Points, in no order, along strands that fork, close into loops and pass close to each other.
Two points are linked if the straight distance between their rows is under 56.2. Some points are linked to none.
pid: [ 18  42  45 -22   0 -27 -11  -2  -9  11   0   3 -17   9  32  -5 -45 -26
 -17  -1  -7  -5   3 -14 -19]
sova: [-17   1   0   1   0 -43 -10 -12 -49 -20 -28  14  19  18  15  -1 -30   4
  -9  -8  21   2 -16 -35  30]
bemag: [  5  -1  -5  25 -23 -46   5  -9  -2  10 -31  23  14  -8   1 -23 -34  41
   6  -6 -19  -5 -27  -8  -8]
zez: [-22   1 -27  13  24   9  -5  -4  15 -10  28 -32  15  21 -31 -19  11 -12
   5  -2   3  10 -24  32 -45]
Las: [ 24  17   8 -11  16  -1   8  15   6   5  17  15 -18  -6  -4  12 -12 -18
 -10   8  -8  -9   6   4 -19]
bezop: [ -2   9   3  -7  -2  29  -7   5  -7   0  39 -16  -6   9   1  -6   4 -31
  -7   3   8 -12 -11  26 -31]
resa: [-21 -42  -6   8  15  11  -1  -6  14 -14 -10   1  12 -19  -5  32  31  10
   1  -5  17  24  25 -20  37]
kan: [ -2  15  18  -2 -26  -2  -9  -9  -6  22  20  -2 -12   2  17  -5 -37 -12
 -13  -4 -15  -7 -25  18 -37]
gubi: [  2  22  39   1 -14 -51  -6 -30 -25   7 -45   8  19   5  28 -17 -56  -1
   0  -2   4  -9 -25 -30 -13]
kudaf: [  2  33  26  -7  -8 -45  -8 -14 -29   9 -41  -3  -5  13  25 -20 -49   3
  -7   0  -4 -10 -13 -22  -6]
teduk: [-14  -9   9   1  17  32  15 -15  41  -4 -19 -18   2  -4 -18  28  42  -2
   8  10   9   6  39   1  17]
sab: [-10 -28 -13  22 -10  12  -9 -13   5  -4 -13   2   2 -26  -9  18  17  20
  -6  14   7   3  -9 -14  10]
Baz: [ 17  22  28  12 -11 -48  -5   2   5  19 -16  31   7 -11  11 -11 -46  10
   0  -3 -10 -19 -21  -7 -13]
Vamov: [-19 -33  -9   0  10  15 -17   1  17   3  -7 -11  -2 -13  -3  14  35   9
   6   1   8  12  24  -7  48]
gab: [ 14  -5  13 -14  11 -23   2   9 -21 -21  -8  35 -10 -20  12  16 -16  -5
 -27 -12  12   3   9 -26  20]
Fesug: [-21  -5 -24  10   7   2  -9   5  16  24 -22 -16 -17   6 -17   6   6  17
  16   1 -24   8  16   9  -2]
Mak: [  4  13  26  -6   4 -33  -1  -1 -26 -16 -17  31   2 -12  17   8 -38  -9
 -19 -12  15   0  -4 -31  14]
Vavo: [  0   9   8 -21   2  49  33  -6  41 -23  10 -36  21  29 -22  -1  56 -20
  21  10  17   9  39  13  16]
rir: [ 32   6  18 -35  11  45  50  14  -4 -17  22   0   2   2   3 -12  52 -21
   5  -7   3 -11  11   8  -9]
zep: [ 18 -10  10 -12  15  -1  20  16 -11 -19  -1  32 -11 -26   1  16  14   2
 -22 -14   4   2  13 -14  13]
kedaf: [ 13  23  13   4 -31 -34  13 -14 -13  19 -21   2   6  21  15 -36 -49  21
  -5  -2 -31 -13 -27  -5 -27]
ber: [ -1   7   3 -14 -29  -2 -22   9 -37  12   6 -22 -18  14  34 -13 -14   1
   5  -2  -6 -15 -12   7  25]
kav: [ -6  -7 -19  25 -22  -8   2 -12  13  22 -17   4  -6  -3 -17 -11 -12  36
   7   4 -31  -3 -20   1 -17]
bof: [  3  13 -17   9  14 -21  -6   9  29  26  -5   7 -16  -2 -21   3 -13   5
  11   3 -18   4   6  15 -27]
baziz: [ 22  -2   8 -28  11  47  30  12   3 -16  14  -3   2  -2   1  -7  58 -20
  12   1   8 -13  22   8  15]
gipu: [ 22   2   8  -8  18   0  15  16   5  -1   3  30 -14 -23  -7  11  -4 -10
 -19   0  -8  -9  14  -2  -4]
kul: [  5   9   6   3   7  36  22  -4  36  -2  12  -9   9  -1 -31  16  24 -20
  -1  20   3  -6   7  11 -25]
tosa: [ 20  -1   6 -27  12  45   7  14  -7 -17  51 -11   3   9  20 -21  31 -45
   3   4  25   0   7  32 -10]
fonol: [-20 -20 -20  29 -17  11   0 -21  28  14 -24  -9  -2 -13 -16  -5   7  38
  15  11 -21   5  -4  -3 -11]
losob: [ 19   0  -4 -27   9  39   9  16   2  -1  22  -9  -5  -5   1  -8  44 -19
  10   5   9  -8  22  12  26]
soded: [-15   1 -18   1  38   8  -2  -4  22 -11  33 -24   8  18 -29  -5  15 -27
   0   2  16  13  -5  33 -42]
fuzi: [ -2  10   0 -19  15  44  23   1  32 -29  23 -30  23  29 -28  -4  51 -25
  20   7  27  12  27  23   1]
fov: [  4   2 -16 -21  22  38  10   9  16 -18  37 -26  15  20 -15  -5  45 -36
  22   6  24   5  22  30   5]
vuv: [ 29  29  31 -13   9 -14   4  11   3   8  16  18 -20  -3  17   3 -31 -22
 -18  -1  -8  -5   6  -6 -21]
Gopap: [-27 -35 -23  36  -8 -22  -9 -15   4   0 -24   9  11 -15  -9  13  -5  43
   6  -1  -7  32  -9 -17   9]
mupe: [ -6  -5  18 -12   9  46  27 -10  43 -17  -8 -26  15  14 -15  15  57  -7
  10  11  14   3  40  -2  22]
muza: [ 32   9  27 -36   9  31  40  13 -11 -10  21  12 -14 -10  19  -7  30 -22
 -11 -14  -6 -15  10   0 -14]
vofeb: [  3  18 -19  -4   9  -6 -12  18  -7  15  13 -10 -24  17   0  -7  -8  -5
   1   6 -13  -3  10  12  -7]
sirup: [-21 -38 -11  15  12  -7  -4  -6   3 -17  -6  21  11 -26  -7  34  11  14
  -5  -7   9  31  17 -18  25]
madi: [-13 -30  -9  20   3  -7   1  -6  -3 -16   4  33  18 -27  -9  28   5   8
 -14 -10  15  26  -2 -29  14]
sisu: [  0  -2 -13  -4 -18   2 -21  14 -21  14   3 -12 -17   4  13  -4   3  11
  -2   1  -7 -12  -7   6  27]
tizu: [ 17  10   8  16  -5 -35  -1   4  17  17 -11  35   4 -21  -2   3 -31  13
  -3  -1  -8  -9 -16  -3  -9]
ven: [ 10  -3   9  17  -1 -44  -4   2   3  -6 -10  49  21 -24  -1  10 -38   5
  -8  -7   7   3 -16 -20   3]
gev: [-17   3 -22  -9  20  35 -14   4  14 -11  33 -44  21  26 -19 -13  39 -25
  27   2  26  12   4  33  -2]
semu: [  0  15  11  -9 -24  -4 -19   5 -37  16   7 -16 -21  19  25 -10 -22   0
  -9  -2 -15 -10 -11  13  -7]
tifi: [  5   5 -13 -10  29  19   6   8  15   4  25 -11 -16   6 -17  11  20 -26
   1   4   0   0  17  20 -17]
tib: [-15 -18 -23  18 -21 -34   0  -8 -29  -9 -31  10  15   8   3 -10 -25  45
   1 -10  -8  13 -16 -23  18]
desam: [ 18  29  28   6 -20 -45  -2  -8  -2  24 -21  12   7  11  18 -27 -53  11
   9  -4 -25 -16 -29  -3 -28]
nes: [-25   2 -24  14   4  29  -9  -7  10  -5  24 -43  10  27 -27 -13  22  -4
  12   4  -1   6 -13  28 -25]
gam: [  3  -1  -1  18 -23 -54   3 -16 -24  -1 -35  25  26  -1  11 -21 -44  28
   2  -6  -1   1 -29 -18  -5]
Tisa: [ 11 -12 -11 -16   4  30 -11  17   4   5  17  -9  -6  -5   7   1  36  -6
  17  11   7  -9  24   6  40]
pema: [ -6   7 -14  17   1  15  -1  -6  23  14  14 -11  -2  10 -25  -3  -1  -2
   7   9 -11  -7 -16  19 -40]
mup: [ -6   7   8   7  -6  11 -11   1  -4  11  34 -14  -3  12   5  -9 -19 -19
 -14   2  -5  -5 -28  27 -48]
Vazom: [-18   0   9   7  15  34  14 -20  52   2 -15 -24   6  -1 -22  26  26  -8
  13  17   8  -2  34   7  -7]
muz: [ 15   8  -7  10 -30 -32  10 -12  -9  11 -31   7   3  15   3 -36 -36  37
   3  -8 -39 -12 -20  -1 -11]
sozo: [-28   2 -19   5   6  36 -14  -8  22  -2  22 -48  14  31 -25  -8  37 -11
  23   6  11   8   5  27  -4]
giv: [ 13  39  34 -12  -1 -34  -9  -4 -21   8 -18   3 -12   3  27  -6 -45 -12
 -15   1  -3 -11  -3 -20  -4]
Fadu: [ -8 -22 -14   3 -16  -5 -21   8 -25   2  -9  -3  -8  -7  13   5   6  27
  -8   1   1  -4  -9  -9  37]
Dit: [-15 -33 -17  14 -15  11 -22  -3 -15  -8  -4   0   4 -16   1  12  16  22
  -5   6  11   5 -11 -15  36]
balus: [  1  17  13  -4 -28 -11  -6  -1 -18  22   6 -10 -16  19  19 -19 -37   0
  -2  -4 -24  -2 -20  12 -28]
Mikar: [  0 -20  -5  19  -1 -24  -1  -1   4 -17  -3  46  17 -30  -5  24 -17  12
 -14  -6  15  17  -8 -25   4]
Zer: [  0  -3 -20 -12  -2  11 -22  26  -5  13  12 -16 -12   7   7  -3  22   1
  13   6   0 -10  11   6  43]
miva: [ -3   5  16  11 -13 -54   4 -28 -38 -12 -42  16  27   9  21 -18 -52  15
   4  -9  13  -1 -28 -30  -1]
relod: [ 19 -11   7 -28  -3  27  -6  22 -20 -10  19  12  -8 -21  29  -4  15 -11
   4  -7  12 -15   7  -3  46]
rofam: [ 22   3  26 -25  -3  19  17  12 -16  -8  19  14 -20 -22  25   2  13 -16
 -18  -6  -3 -17  12   0   0]
nugum: [-16  -2 -20   5  10  15 -10   1  20  17   2 -29 -12  15 -21   5  20   5
  18   2 -16   3  17  23  -9]
vebo: [  1   9 -14 -15  35  15   0   7  12  -9  37 -18  -6  17 -16  -5  16 -33
  -3   2   6  11   5  26 -27]
sogo: [ -6   2 -21  15  16 -12  -6   4  30  25 -21  -2 -18 -10 -19  13  -1  14
  12   3 -20   6  16   9 -11]
gena: [  4   2  -1  21 -27 -13  -3  -3   3  21  -2   6  -8  -7  -4 -14 -27  20
   3   3 -25 -12 -28   6 -27]
puva: [-12 -27 -13  28  -8  -4  -9 -15  20   8 -22   5  -1 -26 -12  16   3  30
  -3   6  -7  11  -7 -12   4]
dodum: [ -5   0   5   6 -24 -22  -9  -2 -36  -1 -23   6  -5   2  21  -1 -28  17
 -17  -5  -1  -8 -19 -16  14]
gegis: [ 22  -6  20 -31   0  20   9  15 -23 -16  13  22 -12 -22  34  -1  18 -14
 -11 -13   9 -11  11 -11  32]
gepam: [ 12   7   8 -17   3  43   2   7   0 -13  40  -9  -1   5   7  -7  23 -36
  -5   5  16 -10   4  27 -16]
Fase: [  0 -10  -7   0  11  14   4   6  17   0 -11   3 -13 -16 -15  21  22  -1
  -5   6   1   0  20  -6  10]
purir: [-17 -21 -25  17  -8 -34  -8   1 -19   0 -28   7   1  -3  -3  10 -15  34
  -2  -4  -5  18  -6 -21  20]
Sofe: [-26   2 -12  19  13  26   3 -16  41  16  -9 -30  -2   7 -28  15  21   4
  21  11  -5   4  22  14 -16]
buga: [-15 -12 -10   9  -6 -36  -9   3 -40 -18  -7  19  15   7  11  15 -23   9
 -12 -12  22  16 -11 -29  33]
nelug: [ -5 -13  -5  -3   3 -25  -6   5 -35 -26  -1  33  10  -8  10  17 -10  -3
 -17 -16  23  13   1 -27  36]

A piece is all that can be reached along the links. How many separate loops has the piece of each point below (a circle has one, a figure eight two, a Y none), and how many tips (points with one link)?
balus | loops 0, tips 4
muz | loops 0, tips 3
sogo | loops 0, tips 2

A tip is a point with one link. Name the tips that can be reached along the links from each point below, in the order of the rows.
Vazom | bof, tifi
gipu | sova, Vamov, Mak
mup | tosa, tib, relod, gena

A fork is a point with three links, a tip a point with one. Leave the first point through the second and follow the links. Name the first fork or tip that comes.
gev; sozo | tifi
Tisa; losob | relod
miva; gubi | gab
sisu; ber | tosa
tizu; ven | Vamov
mupe; teduk | bof
gepam; bezop | sisu

Name the points in between on the shortest way along the links from the first point to the second, in order.
sirup; kedaf | madi, Mikar, ven, tizu, Baz, desam
sova; miva | buga, nelug, gab, zep, gipu, Las, vuv, pid, giv, kudaf, gubi
zez; fuzi | nes, sozo, gev, fov
Fadu; tib | Dit, sab, puva, Gopap, purir
fonol; losob | puva, sab, Dit, Fadu, sisu, Zer, Tisa
